Each row is a point on a landscape with many peaks, with its height.
A climber steps from a point to whichever of its 2 nearest points has the largest rise for the distance, and stops where none of them is higher. Distance is the straight distance between rows; heights are no part of it.
rurif height 540: [ 56   4   8  45   4 -23 -22 -22  15  42  48  35  22 -36   7 -15  56   5
  -2 -26  -8 -12  15 -43  16  14]
dedus height 349: [ 24 -48 -10  42  -7 -13  71  11 -16  -9 -14  -4  30  -2   6 -11  26   3
 -39  -7 -24 -15  22  27   0  62]
pup height 197: [ -8  -5   6  -3  36 -26  11 -21   9 -42  -2  -5  27 -16 -74 -16 -28 -30
 -11  -9  -7  43  -6 -31 -56 -36]
levaf height 511: [ 21  18 -26 -31  12 -23 -30 -37 -22   7  25  -1 -31  -7 -12 -24  13  19
 -12 -26 -12  29 -13 -17 -12 -26]
mudi height 277: [ 13  53   7 -14  -5  25 -21  16  -4 -40 -23  11 -27  31 -12 -21   0 -11
 -32  24  14  12 -15 -28  -8 -12]
Buso height 298: [-27  20  41 -48  50  26 -20 -10 -15  24  -9  -7 -35 -12 -35   5 -21 -21
 -12 -19 -16   4  24   5 -33 -35]
sivi height 366: [-14  -2 -25  11 -30  36  14  -7 -22   0  -6   0 -48   9   5  13 -14   3
 -27  19  26   0  24  21  35  -4]
Tuf height 555: [ 70  -6 -19  54  -1 -44 -14 -27   9  13  50  18  29  -2  24 -13  47  14
  21  -4  11 -13 -19 -54   0  13]
popog height 491: [-11  -7 -10   9   7   2  -6  -3 -50  30  -6 -21  15 -10 -31  27 -11  41
  40 -23 -29 -16  17  11  -7  -5]
Nipog height 58: [ 20  11  22  25  19 -17 -33  11  37  36  -7 -18  -4   6 -15  36  -2  34
  33  20  12   5 -62 -43 -21 -35]
Vanas height 578: [ -1  14 -18 -16  12  27 -26  12  10   2  -6 -13 -56 -24  13   9  25 -13
  10   7  16 -31  32  -3  22   4]
sut height 423: [ -3 -43 -62  26   4  13  43  -8  -1  13  13  10  23  -4 -31 -14  -5  27
   0 -28   8 -10  13  36  -2 -13]
retis height 503: [  1 -44 -23 -12 -19   1   2 -13 -11  25  27  -8 -10  29  35   2  -8 -50
  27  29  16 -19  50  62  34   4]
gagir height 346: [-18   9 -13 -31 -10  24  -5   1 -75 -30  -6 -21 -14  30  25  -7 -16 -17
  22  12  -9 -20  43  24   9  14]
kepof height 337: [-38  15   7 -23 -24  61 -10  -3  -9  17 -22  19 -43  24  -1  16 -25 -25
 -28  20  32  -7  26   8  21 -43]
losel height 528: [ 39   7 -11  10  11 -46 -22 -38  -4  23  52   6 -10 -24   0 -35  31  17
   9 -44   4  11   2 -24   0  13]
kef height 409: [ -7  16 -51  19  13  42  27   0  38 -13  -4  28  16  17  -8 -30  -4   6
  19 -24  43 -11  32  48  55 -10]
fidek height 201: [-18  33  77 -10   1  29  -7   9  13  10 -22  -7 -11 -10 -29  50 -25 -30
  10   6   2  25  13 -37 -12 -58]
Zevig height 593: [-40   5   5 -42 -13  15 -35 -12 -51  44  -7  -6 -28  26   2  39 -17  -6
  13  12   9   2  14  -2  -6 -49]
vof height 467: [ 32 -66 -37 -15  37 -28  32  34   9 -15 -22 -33   5  23  -6  -1  25 -10
  31   2 -14 -27   2  23 -56  19]
fadiv height 605: [ 17   9  30   5   7  -1 -20 -39   0  35   4 -16 -26 -27 -18  -3   1  36
  12  -9  -4   6 -13  -7   1   3]
gub height 483: [-42  -5 -19  24   9 -36 -16   9  29 -23  36  17  26 -58  23  -6  36  45
 -40   2   0   5 -28 -58  17  25]
tomo height 450: [ -6 -13 -24  -9 -23 -36   7 -11  25 -50  26  29   9 -12  35 -55  19 -34
 -18  11   7  11 -11  20  23  37]
fipod height 416: [-35 -12  19 -14 -12   9  12  33   3  -8 -47 -10  -4 -24  44  25  -1   8
  19   4  -5 -29  -3  18   6   3]
mukel height 499: [  2  -8 -33  -1 -24   5  38  -6  12 -29  14  20  20  26   1 -56 -36 -21
 -13   7  17  12  -5  70   1  -3]
botu height 371: [ 36 -19   2  22 -37  -9   1 -11  -3  46  37   4 -22   8  14 -40  -8 -14
  19  10   2 -13  12  36  13   1]
mizo height 270: [-43   5  14 -28  16 -22   7 -14   7 -56 -22  47  12   7   8   1  -2 -24
 -44  10  25  61 -28 -43 -20 -38]
mivi height 227: [-34  15  25 -13 -15 -31   4   0 -28 -20  12  16  12 -18  25 -20   0  26
 -54  -4 -23  19 -49  14 -14  -2]
Tatus height 581: [ -2  -7   2  -4   9 -44  -2  10  -7  25  -6 -23  31 -12 -25  13  -3  33
  17 -28 -21  20 -41  -4 -32 -38]
Losab height 418: [ 11 -17 -64  33   9  38  39 -13  32  32  24  30  22 -12  -8   2  14   7
  17 -30  31 -27  29  41  24  -4]
rol height 502: [ 17  26  -5 -17 -23  25 -38   6  -2  48   5   7 -34  41  -9  11 -15   8
  25  28  19  -9 -14 -20 -13  -6]
Zave height 520: [-49  16  41 -14  -1  17 -39  14 -34  38  -3 -22 -30  23 -13  41  -4  20
  36   8   1 -20  -4 -23   6 -10]
mor height 479: [-49  17  50 -14  32  16 -29  21 -13  25 -39 -45 -17 -23 -19  40   5  45
  18  -6 -10 -20   2 -27   3 -26]
rika height 252: [  1  32 -10 -17  -7 -14 -13   7  14 -74   3  10  -7  16   1 -42  -5   0
 -33  21  -8  33 -25 -26 -31   6]
zepon height 216: [-22   5  27 -26  -7 -40  -7  20 -27 -12 -19  -2   9 -19 -15 -19  -5  -2
 -36  -3 -19  22 -23  -7 -37 -43]
dilod height 458: [-30   9  70  -7  28 -13 -26   7 -15  44 -36 -46  -5 -18  -3  21   7  63
  -9 -45 -28  -4 -31  -9  22 -10]
zal height 474: [-21  10 -20 -42  30 -10 -19 -19  28  -4   1  37  13 -32   5 -37  10 -13
 -20 -30  -1  20   1  15  -4 -36]
mano height 219: [  1  28  90  12  34 -12  -8  11  18  27 -19 -13  -3   3 -37  52 -13 -38
  -1  -8   6  52 -19 -56  -6 -57]
bape height 414: [ 33 -11 -38  42 -40  -5  28   4   7  30  31  21  -1   4   7 -13  19   2
 -52  13   1  -6  -3  12  25  15]
Kupu height 327: [ -2 -46 -12  26 -14 -11  10  -4  33 -24 -15   0 -20 -25   7 -13   4  14
  10   7   7  -4 -17  -3  -4  10]
Bigik height 514: [ 20 -20  30 -25  47 -52 -39  18 -13  12 -14 -70 -22  -3 -24  21  15   7
  24 -20  -6 -24  -3 -38 -37 -14]
rak height 595: [ -8   4  27 -18  37 -28  -2   4  -8   4 -49  -1  31  14 -43  32 -26 -37
   9 -26  -7  40 -14 -13 -35 -46]
Pedi height 510: [-24  31  48 -32  38  12   0 -19 -20 -23 -53   3  26  -8 -19  35 -38 -21
  14 -27 -33  45  14 -25 -35 -19]
gazuv height 356: [ 21 -31   4  32 -50 -10  13   6 -28  30  35 -25 -10  20   1  -2 -12  -2
  20  34  -4 -47  41  12  11   5]
gomek height 106: [-13  -9  21   9 -34  19  13 -18  35 -75 -36  36   3  19  -4 -27 -26 -22
   3  32  47  33 -13 -26   3  -9]
dani height 384: [-12   3  -7  12 -37  41  27 -14 -15 -15 -11   7 -20 -28  18  11  -7  26
 -24  -3 -10  -1  -2  44  48  24]
kad height 512: [-40   8   9 -27  -1  12   2 -11  38  32 -16  19 -25 -35  25   2   5 -11
 -44  10  -5   5 -41  33  25 -22]
pesa height 487: [-23   9 -51  18   6 -18 -11  12  30   3  12  32  16 -36  41   7  59  18
 -54 -10  20   7 -14 -23  30  14]
satad height 470: [ -3  -9 -35  12 -38  -1  30   9   0 -42   4  21  26   3  29 -32   3   0
  -4   9  18   8   0  33  22  23]
bod height 338: [ 10 -34 -10  11   8  -6  45  17 -15 -27 -23  -4 -13   2  20   2   3   7
 -57  -2 -28   7  -8  38   4  59]
geru height 186: [ 23   7 -21  14  38   4 -16 -30  28 -25  -9 -37   7 -13 -71  14  -7  34
  23 -16   3  13 -22 -38 -35  -8]
Kogu height 507: [ 38 -83 -37  14  -5 -23  38  10   4  48   2 -26  -1  40  16  39   0 -39
   1  24   3 -29  37  55  21  25]
luz height 521: [ -5   8 -18  14  22  54   2  33 -19   7  26 -25 -21  31  -3  47   2 -13
   0  32  -2 -47  54  14  50  40]
koge height 339: [-21   8   2 -22  16  41 -15 -14 -37 -11  25  -3 -24  33  -5  -7 -29 -36
  31  15  -6 -31  56  49  34  39]
sobo height 83: [ -4  -6  41 -12 -21 -54 -21 -16  22   8 -25  24 -11  -3  28  -6  -5 -22
 -10  19  50  47 -30 -40  -7 -63]
doder height 410: [ 39 -29 -72  28  -9  15   2 -14 -16  11   7 -10 -18  41  33  33  11   3
  51   6  48 -35  31  -2  20 -15]
musig height 393: [-22  -6  10 -37 -14  -7  13  34  29 -13 -46  21  41 -13  53  40  -4 -18
  25  16   7   0 -17  11 -22 -19]
sor height 566: [ -3 -24 -38   9  14  29  41  48   3  57  28 -10  -2  46   0  42 -22  -9
 -12  36 -15 -40  15  53  -5  31]
fom height 158: [-21  34  29 -24 -25  17  19   9 -30 -63 -45 -21  39 -13  -2  -4 -26 -16
  -2   4  -9   1  27 -18 -25 -41]
puda height 177: [-17  53  59 -27  -6  50 -28   0 -16  -2 -21 -12   4   9 -15  39 -35 -10
  35  28  -2  15  -3 -42 -11  -7]
nit height 569: [ 40 -55 -37  60   5 -40   0 -23  42  11  56  19  29  -5   7  -7  24  29
 -14   0   8 -18 -37 -55 -14  21]
Sivo height 239: [-10  33  -4 -36  -5 -19   1  -1 -32 -53  18  13   5   2  32 -48   7 -10
 -40   2 -31  17 -31   4 -24  33]
vofu height 456: [ 11   0 -13 -30  21   4 -11 -13   8   4   8  -7   9  -9 -35 -20 -16 -21
  39 -23 -13  -7  33  15 -30 -30]
kulag height 93: [-15 -26  29  -5 -45 -27  -9  -6  27 -55 -34  34  14  -5  19 -14 -12 -40
  -4  29  44  35  -6 -46  -9 -55]
rul height 508: [ -4 -27   7  -2   5 -44  -4   3  11  39  -3  23 -17 -11  16 -15   4  27
 -47  -6  -2   5 -59  30  -9   1]
rarin height 398: [  0  46 -13  13   0  38  29   9  29 -34   6  -3  -3  -6  10 -42  -7  -7
   5 -15  19 -21  29  41  65  10]
Lav height 455: [-25  21  44 -15 -31  19  -1  -4 -13  -9 -30   9  16 -14  32  18 -25   8
  49   3 -12   3 -10  14  -8   4]
Kolo height 453: [ 68   2   8  57   2  36  22   7 -25  35   5 -12  17  34 -23  19   7  -8
 -53  37  21 -58  62 -22  45  52]
koba height 424: [  1 -15  15  16  12 -18  -5  -1 -43  26 -14 -11 -39 -32  25  16  51  41
 -45 -26 -10   5  -7   2  28   9]
movi height 465: [ -1  39 -60 -15   7   8  -5 -12 -11 -28  20  22  30  31 -35 -33 -18 -12
  17 -15  21  27  14   5 -12 -36]
sano height 568: [ 19  -2 -23 -23   5  14   4   5  46   7   3  29  -2  40  15 -27 -22 -48
  29   5   9  -3   9  48 -12  20]
Kubo height 245: [-41  41  64 -19  46  -5   6  -4  32 -33 -40  24  32 -12  10  49 -13 -40
 -29 -22 -19  67 -32 -58 -12 -20]
Dalaz height 317: [-22 -14  12   6 -24 -30  -4  -2   2 -43 -29 -17 -18 -52  13  -8  28  33
 -16  21   6   1 -20 -29   3  -4]
sapes height 531: [-13 -12   4 -37  30   8  -9  46 -19  12 -23 -35   0 -21  12  40  30  -3
  29  -3 -23 -41  38  18 -22   5]
Bag height 579: [  1 -12 -31  29  10 -18 -11   2  59   0  70  39  31 -14  -8 -16   9  24
 -11  13  -1  -4 -34 -37  -4  13]
Niz height 435: [-35  30  13 -20  31  24  -1  -4  10 -12 -43   1  -8 -26  -7  11   3  22
 -20 -24   0  35 -31 -20  -1 -12]
nep height 385: [  0  11   9  31   9  44  49  -2  12 -24  -1  -9  -3   1 -10 -19 -14   4
  -7 -20  -5 -28  60  45  69  47]
sib height 311: [-31  32   5 -28  -1  26   3  10  -9 -14 -40  22 -43   8   3  12 -23 -18
 -50  24   7  15   1 -15   1 -45]
sona height 179: [-35  23 -43   1   0  18   5   3 -22 -69   5  -2  54 -22 -29  -7  -2  24
   5 -33  -3  13  26  -9  10 -31]
Peman height 258: [-49  20  43 -59  41  -9  22 -17  16 -35 -39  51  28  11  31  18  -2 -28
 -44 -18 -10  70 -48 -33 -24 -27]
mosu height 208: [-37  20  -2 -25   7 -51 -15  -5 -27 -14  14   4  45  -6 -37 -17 -22  -2
 -46   5 -16  43 -29 -42 -37 -60]
gonen height 191: [  3   6   7   2  13  -9  -8 -33  -4 -40 -10 -26   7 -39 -71 -18 -24  14
  -4   3 -17  30 -36 -43 -38  -5]
mav height 390: [ 24 -25 -60  39 -40  12   9   4  -3 -20  -6 -11 -12  16  31  22  35  21
   1  17  51 -33  12 -14  36  -5]
futov height 425: [ 19 -18 -39  47 -32 -21  26  12  43  -5  45  34  32  -8  22 -32  39  -4
 -29  14  28 -13   9   5  33  28]
Vobem height 530: [-19   3  16  -4 -16  -4   6   4  51  50  -3  29 -17   1  13  -1  -7  -1
 -19  23 -19  11 -57  30 -15  -1]
Zes height 374: [ -7   2 -13  33  13  54  12 -27  -5  17  22  -9 -26   9 -18   7 -12  13
  20 -22  -7 -28  46  28  42  41]
Bagov height 65: [  1   8  49 -15  -3 -36 -55  13  15  17 -29 -37  -8   5  -7  18  -2  10
  23   5  17   4 -31 -56  -7 -38]
tam height 553: [-18  17  -1  -6  21  33 -16  28 -37  11  12 -17 -22 -24  13  27  28  -4
  12  -4 -24 -32  33  13  12  25]
kimu height 561: [ 11 -24  14   9  -4   2 -33 -11   1  29   9 -25 -56  17 -24  21 -20  19
  26  21  -3 -13 -11 -22 -16   7]
Tonip height 309: [ -8  10  20 -33  23  41 -10   0   2   4  10 -10 -53  -4 -35 -17 -34 -19
 -20  10 -12  -1  16  26  -9   8]
vafof height 397: [ 46 -30  24  48 -13  14  45   1  14  18  19 -12  -8   9 -19 -13   5 -29
 -46  23   7 -37  55  34  61  49]
Dor height 135: [-16  22  36  16 -24  22  -7 -29  17 -20  -9  14  -3 -23 -26  -1 -33   7
 -24  17  -8  39 -36 -21 -14 -14]
pazat height 336: [ -4 -48  14   2 -17 -23  -2 -19  27  12  -7   8 -49 -19  18 -14  -2 -22
  -2  21  22   5 -16  41   0  14]
neta height 632: [ 26  13 -11  43 -18  10  11 -13  43   6  66  36  39   8 -15 -50 -15   0
   4  -7 -13  17 -18  -3  -1  43]
gifim height 461: [ -6   6  10 -42  35 -17 -33 -31  15   6 -11  11   5 -11  -9 -13  -4 -29
  23 -35 -15  41   2   4 -19 -31]
Met height 527: [ 38  -5   6  28  20   6 -10 -22  -4  36  11   0  12 -38  21  21  48  27
  26 -39   4 -26  13 -39   8  16]
pidop height 329: [  0   9   7 -32 -18  18   1  -5  -3 -13   2   4 -46  31   4 -29 -28 -28
 -15  32   1  -5  -9  36   4  14]
Mun height 429: [ 41   0 -48  17  18  20  -4   1  -4  46  34   8 -14  48  12  24  19   5
  19   3  28 -21  16  16  10  10]
Let height 394: [-27  12  29 -38 -14  -1 -12 -32 -72 -50 -39 -21 -20   7  35  -7 -19  -5
  34   2  -4   6  19  -3  -5  21]
narir height 550: [ 11   0  21 -28  34 -33 -39 -10 -23  34 -22 -47  26  -5 -40  37   5  27
  23 -35 -14   9 -26 -29 -20 -24]
mise height 334: [ 17  -7  35   4   2   9 -15  36  27  -4 -14 -31 -32 -33  -3   7  19  20
  -5   6 -12 -26 -11 -23  -3  40]
mebas height 383: [ 40   2  12  41  10   6  45   1  32   2  30   8  13   3 -20 -50  11 -21
 -31  -3 -14 -20  19  42  34  55]
kenu height 150: [-15  61  59 -10 -23  53  -6 -26  14 -18  -6  -8   1   1 -20 -18 -57  -9
  10  25 -22  22 -26 -25 -10  -7]
Keni height 387: [ 17 -23 -17  -4 -16 -36 -21   3   8  64  34  25 -12  17  15 -19  -6   0
  23  -4  10   8 -19  13 -13 -18]
detar height 183: [  4  12 -43   5  31   3  16  -1  -9 -53   0 -27  46 -12 -50   3 -14  32
  23 -20   5  13   3 -24 -25  -3]
lafu height 460: [-26  42  31 -40  29  42  18 -20   4 -41 -39  20  22 -10   5  12 -13 -21
   4 -26   1  38  -2  -9  -4 -18]
puram height 513: [ 11  -4   0 -10  45  -7 -17  43   3  10   7 -26  18 -17  13  22  16 -10
  64  -1 -37 -42  19   1 -38  25]
kod height 635: [-18  30  41 -18  17  21 -33 -21  35  32 -12  -3 -33 -51   4   2  10  15
  10 -10  -6  -2 -19 -12  28 -13]
rupi height 573: [-46  23  12  -5  -9 -17 -34 -53  -7  -4 -20   6  27 -25   0  17  -9  30
  19 -24   1  54 -34 -33   6 -31]
didan height 518: [-11  10  -4 -52 -32 -17 -37   2 -35  14   4   1   3  43  18  12 -22 -33
  40   7   0  10  17   2 -22 -37]
tago height 436: [-24 -15 -20  23 -31 -13   7  12  62 -40  52  26  17 -17  29 -62   5  -5
 -26  24  38   5   6  11  46  25]
lenup height 448: [  0 -49 -36 -12  19   4  33  25  13 -34 -49 -25  10   1 -25  -2  -4 -18
  16   9   1 -10  10  26 -47 -28]
zet height 473: [ -4 -27   9 -26  -9   0 -26 -13 -12  42  34  16 -37  42  16  -7 -37 -44
  47  20  -3 -18  24  50   4  14]
Mok height 202: [-15  -6 -12   1  10 -45 -18 -33 -10 -18  27 -16  47 -28 -79 -34 -19  -9
 -25   7  -2  34 -11 -18 -28 -56]
Mel height 335: [ 19 -26  -1  18 -27   3   9  15 -42 -14  31 -37 -24  52  14 -10  -6 -26
  13  30  10 -38  65  28  14  47]
Tunak height 539: [-48  18  23 -16  -7  20   1 -35  -8  26 -34  16  31  -5  15  18 -11  51
  30 -31 -14  50 -32   1  -8 -16]
zesip height 373: [ 25 -39 -22  17   1 -28  34   7  13 -23  51  13  -2  -9   5 -61  15 -35
 -48  -7 -10 -11  30  50  33  32]
rulu height 290: [-10  12  -3 -33 -12 -18 -15  -7   9 -32 -37  50   0  36  19  21  -2 -10
  -9   3  26  64 -54 -56 -25 -25]
dimam height 489: [ 28  -3  -4  42  26  34   9  15 -18  31  41  -7  -8  54 -24  33   4  -8
 -23  31   6 -59  50   6  30  63]
bedif height 128: [-34   3  32 -11  -3 -22 -10 -49  12   0   2  23 -18 -28 -21 -31 -28  17
 -24  -4  15  36 -47 -23   3 -22]
fizit height 682: [-12 -12   1 -25  22 -37  -7  20   1  -2 -47  -4  35  -6  -5  31  10  -5
  24 -27  32  29   7 -23 -27 -61]
Mupad height 372: [ 48 -13 -48  59  -8  21  10  12   1   2  -1 -29 -36  25  -2  36  35  10
 -20  25  36 -55  39 -29  43  18]
fari height 74: [ -7 -20  68 -26   5 -37 -36 -13  -4  38 -43  -3 -16  18  -4   9   1   1
   4   0  27  37 -38 -42  -7 -64]
Zefi height 447: [-20  17  16 -17   0  11 -12  -4 -56 -35 -29 -16 -18   9  37   5  13  26
  15 -10 -23   2  -4 -14   4  57]
ramo height 498: [-18  11 -21  -4  -1   9  13 -15  59   1   6  36   1 -27  27  -5  24   4
 -36  -2  16  21 -28  17  24  20]
luta height 326: [  7   9  30  10   2 -12  -4  38  15  -3  13  -5   6 -34  31  -5  32  10
   3  -6 -46 -17 -21  -1  -8  52]
duli height 536: [ 18 -51 -19  26   0   4  38  41  14  34  29 -14  10  49   8  25  -4 -31
  26  28   8 -50  35  65   9  53]
viso height 488: [  1  42 -45 -21   7  24 -24 -26 -28  17  12  15   7  13 -29 -22 -10  22
 -10 -37   0  36  -1 -12 -25 -23]
Gize height 318: [ 18   3  32   9  -7 -27  17   8 -11  32  23   0  12 -33  19 -38  27 -12
 -34   4 -62  -9  -7   5 -18  37]
vel height 400: [ 30  -1 -14  27 -31 -33  10   6  22  55  50  29  -1  15  11 -18  -4   5
 -25   8 -11  -6 -38  21 -26   9]
nubi height 54: [ 33  -4   4  22  19  -6 -21 -22  22  52  12 -12  -5   1 -31  40  -8  28
  54  -2   8 -31 -31 -17 -22 -49]
Damav height 358: [ 28 -26 -11  40 -23 -21  31  -4 -26 -24  25  10  37 -17   1 -32  26  10
  -5 -10 -17  -8  14  -8 -14  54]
seve height 486: [ 18 -80 -27   3  16 -27  22  27 -14  11 -11 -24 -17  20  14  21  21 -24
  14  18 -14 -43  27  48 -17  22]
Zor height 600: [  8  24 -19  38  -8  16  -2  -7  44   5  36   5  21  12 -32  -5 -10  28
 -13   5  -7   9 -38  -8 -18   6]
Vikit height 598: [  0 -12 -24  -1   2  39  18  62  27  10  -9 -16  -4  22  22  49  -6 -11
  -1  35  -6 -38  12  43  -1  25]
tosop height 471: [ -8  15  -6 -46 -15  15  -9  -8 -21  22  11  23   2  25  38 -20 -18 -13
  41  -7   5   0  27  32   9 -29]
pigi height 345: [ 33   5   5  39   1  17   7  21  -5  -8   3 -19 -37 -18  17  13  43  37
 -27   8 -17 -37  13 -28  15  44]
sur height 417: [ 60  -7  28  47  -6  18  44 -27 -19  31   6  10  30  24 -40 -23   7 -18
 -55  12   9 -34  74   9  71  43]
geli height 316: [ 36  -8 -10  35   4  23  21   9 -12 -26  37 -27 -30  52  -7  -1  -5  -2
  39  17   2 -35  27   1  19  52]
Vem height 413: [ 10 -19 -11  33  -2  -3  24 -13 -27  12 -11 -11 -19 -29   3  -4  37  11
 -41 -31  -6  -5  46  17  22  18]
luguz height 433: [ -6 -38 -46  14   4  25  63  21 -18 -29 -24 -19  27  -8 -39 -26   1   9
   7 -15 -19 -24  23  27 -24   0]
Guva height 121: [-15   0  35  12 -34  34  13  15  20 -83 -37   0  15  -3 -22  -8 -27  -8
  -4  32  19  10  -5 -42 -18 -25]
keme height 485: [ 20  19 -35   6  -5   7  -6   3 -35 -33  -9  -4   8  13  37   5  20  20
  31 -23  -7  -8  27  -9   6  34]
nebom height 472: [ 30 -17 -12  16  -5   7   7  -6 -14  11  28 -18  11  -5 -25 -15  -5  14
  51 -20  -6 -24  32  16  -1 -22]
kasum height 495: [ 11 -44 -16  16   0 -36  16 -10  -5  29  21   7  -7 -31 -12 -17  21   5
 -27 -13 -11   2 -16  31 -16   7]
Rego height 323: [-10 -20  25 -35  19 -23  -6   9   4 -13 -72  30   4  39  39  40 -14  -2
  12  -6  14  47 -42 -28 -28 -13]
Fim height 357: [ 33   4 -30  23  -8  20  -1  19 -26   5  -2 -40 -64   8  -3  37  27  28
 -39  34  12 -46  10 -38  32  41]
vana height 362: [ -9  -2  -3 -21 -16  -7 -15  18   8  -6 -62  19  36  29  48  46 -10  17
  57  -2  24  21 -30 -18 -23 -17]
sig height 517: [-23  -6  28  -9  35 -26 -20   5 -58  45 -11 -56  14  -6 -52  45 -12  37
  44 -30  -6  -5   6   2 -20 -39]
fata height 367: [ 19 -20 -20  26  -7 -34  28  28  -7 -38  39   0  20 -15 -18 -66  31 -23
 -39   0 -23 -10   3  10  -4  49]
koti height 439: [ -2  43 -17 -31 -32   5 -14 -10 -15  -1  20  21  46  12   6 -27 -11 -22
  14  -7   1  28  12  12  -3 -51]
tumu height 608: [ -9  50  12 -11  -7  38 -37  -6  26  18   9   1 -45 -37   1 -19  29 -11
 -21   5  -3 -10   5  -1  22 -22]
zata height 353: [ 16 -10  10 -11 -35 -34  -9 -13  -3   1  11  21 -34   5  14 -48  -2 -27
 -16  18   0   4 -22  29   0  -9]
kar height 138: [ -8   9  25  -9 -22   0  -4  21  -9 -35 -43  -5  11  13  -9  19 -27 -10
  13  20   8   2   0 -32 -26 -27]
Fini height 359: [-28  19   5   7   5  46 -30 -28 -35  31  40   7 -33  28   3  17  -3  -9
  25   7   4 -29  40  12  35  27]
zevup height 440: [  1  -5  31  10  12 -33 -20  22 -36  17 -13 -46 -11 -16  14   2  34  62
 -15 -46 -16 -14 -30 -35   9   3]
fip height 563: [-13  25   3  13 -37  -5   1  33  35  24   9  12   0  -7 -25  -4 -27  14
 -26  27 -11  -5 -43   5 -28 -19]
Lof height 454: [ 58  19 -39  -4 -14  10 -14  17   6  21  26  21 -33  39   9  -9  -6   1
   4   5  24  -1 -24   5  -2   9]
gupa height 310: [ 16 -22  12  27 -34 -60  10  29  18   4  37   8  12 -20  29 -36  35  -9
 -54  13 -37   4 -35   1  -8  31]
Fabuf height 233: [-11  22  75  -7  41  -9  -2  19  38   1 -17   2  48 -11 -13  52  -9 -44
   3 -22 -11  49 -39 -47 -31 -30]
bav height 557: [ -4  29 -43   7  10  53  17  57 -17  -1   6 -27 -14  31   4  29 -14  -3
 -32  26 -24 -28  19  36  20  33]
nuses height 484: [-20 -24 -29 -19  13  -4  11  -7   8  -9  -2   8 -11 -38   6  -6  12  -1
 -30 -14  -6   4   9  41  -2 -21]
fudam height 607: [-26  34  16 -17   0   3 -40 -42  15  -3 -15  13  -6 -45  11   0   8  14
  31 -21   7  30 -16 -37  38  -3]
Viko height 534: [  9 -33 -34 -31  -9   0  30   7   5   7   4   8  -2  48  14 -16 -28 -33
  14   1  17  -6  15  78   9  -7]
Kore height 490: [ 32 -30  21 -12  54 -32 -31   7  -4   7   9 -48 -33   3  -3  22  14   6
  65  -7 -23 -42   3 -16 -37  43]
Kavo height 602: [ 21  29 -14  -6   7   1  14 -16  48   1  40  39  14  15  11 -52 -10 -16
  26  -6  -4   4  -6  38   5  26]
gar height 401: [-18 -10 -17   7 -19   7  24 -13 -50 -24 -17  -1  -4 -35  43  11  29  11
 -32 -20 -10 -10  31  41  40  33]
kes height 173: [-32  32 -25 -13 -37  17  21  20 -14 -71   0  -3  62 -10   2 -29 -14   3
  -6   5  -1  -3  19   5  -4 -36]
fevad height 509: [ 44 -14 -15  13   3 -10  -1 -13 -26   5   2  -1  18 -13  32  15  28  13
  67 -42   4 -31  40 -11  12  42]
Vekis height 504: [ -4  14 -14   5 -25  18  -2 -29 -15  -1 -20  -1  33  -2  14  21 -21  33
  44  -6  -5  32 -30   1  -5  16]
tev height 621: [ -6  20 -22 -11 -15 -37 -20  21   0  12 -13  -4  51   6 -10  21  -7   5
  26   5  11  21 -23 -23 -32 -56]

Call two points neighbours if one is among the 2 nearest of the other. Go from one point of each pair to the other, from neighbour to neighbour, staying as high as possible. Name the lowest point that can't be avoided.
Zevig, Vikit | koge
kod, zata | Dalaz
kod, neta | vofu
kod, fizit | Kore

Where does a climber stop that starts at each point below?
Mel | neta
Nipog | Zevig
Fabuf | kod
koge | Vikit
mosu | Zevig
Gize | kod
dedus | Vikit
Dalaz | kod
gupa | Vikit
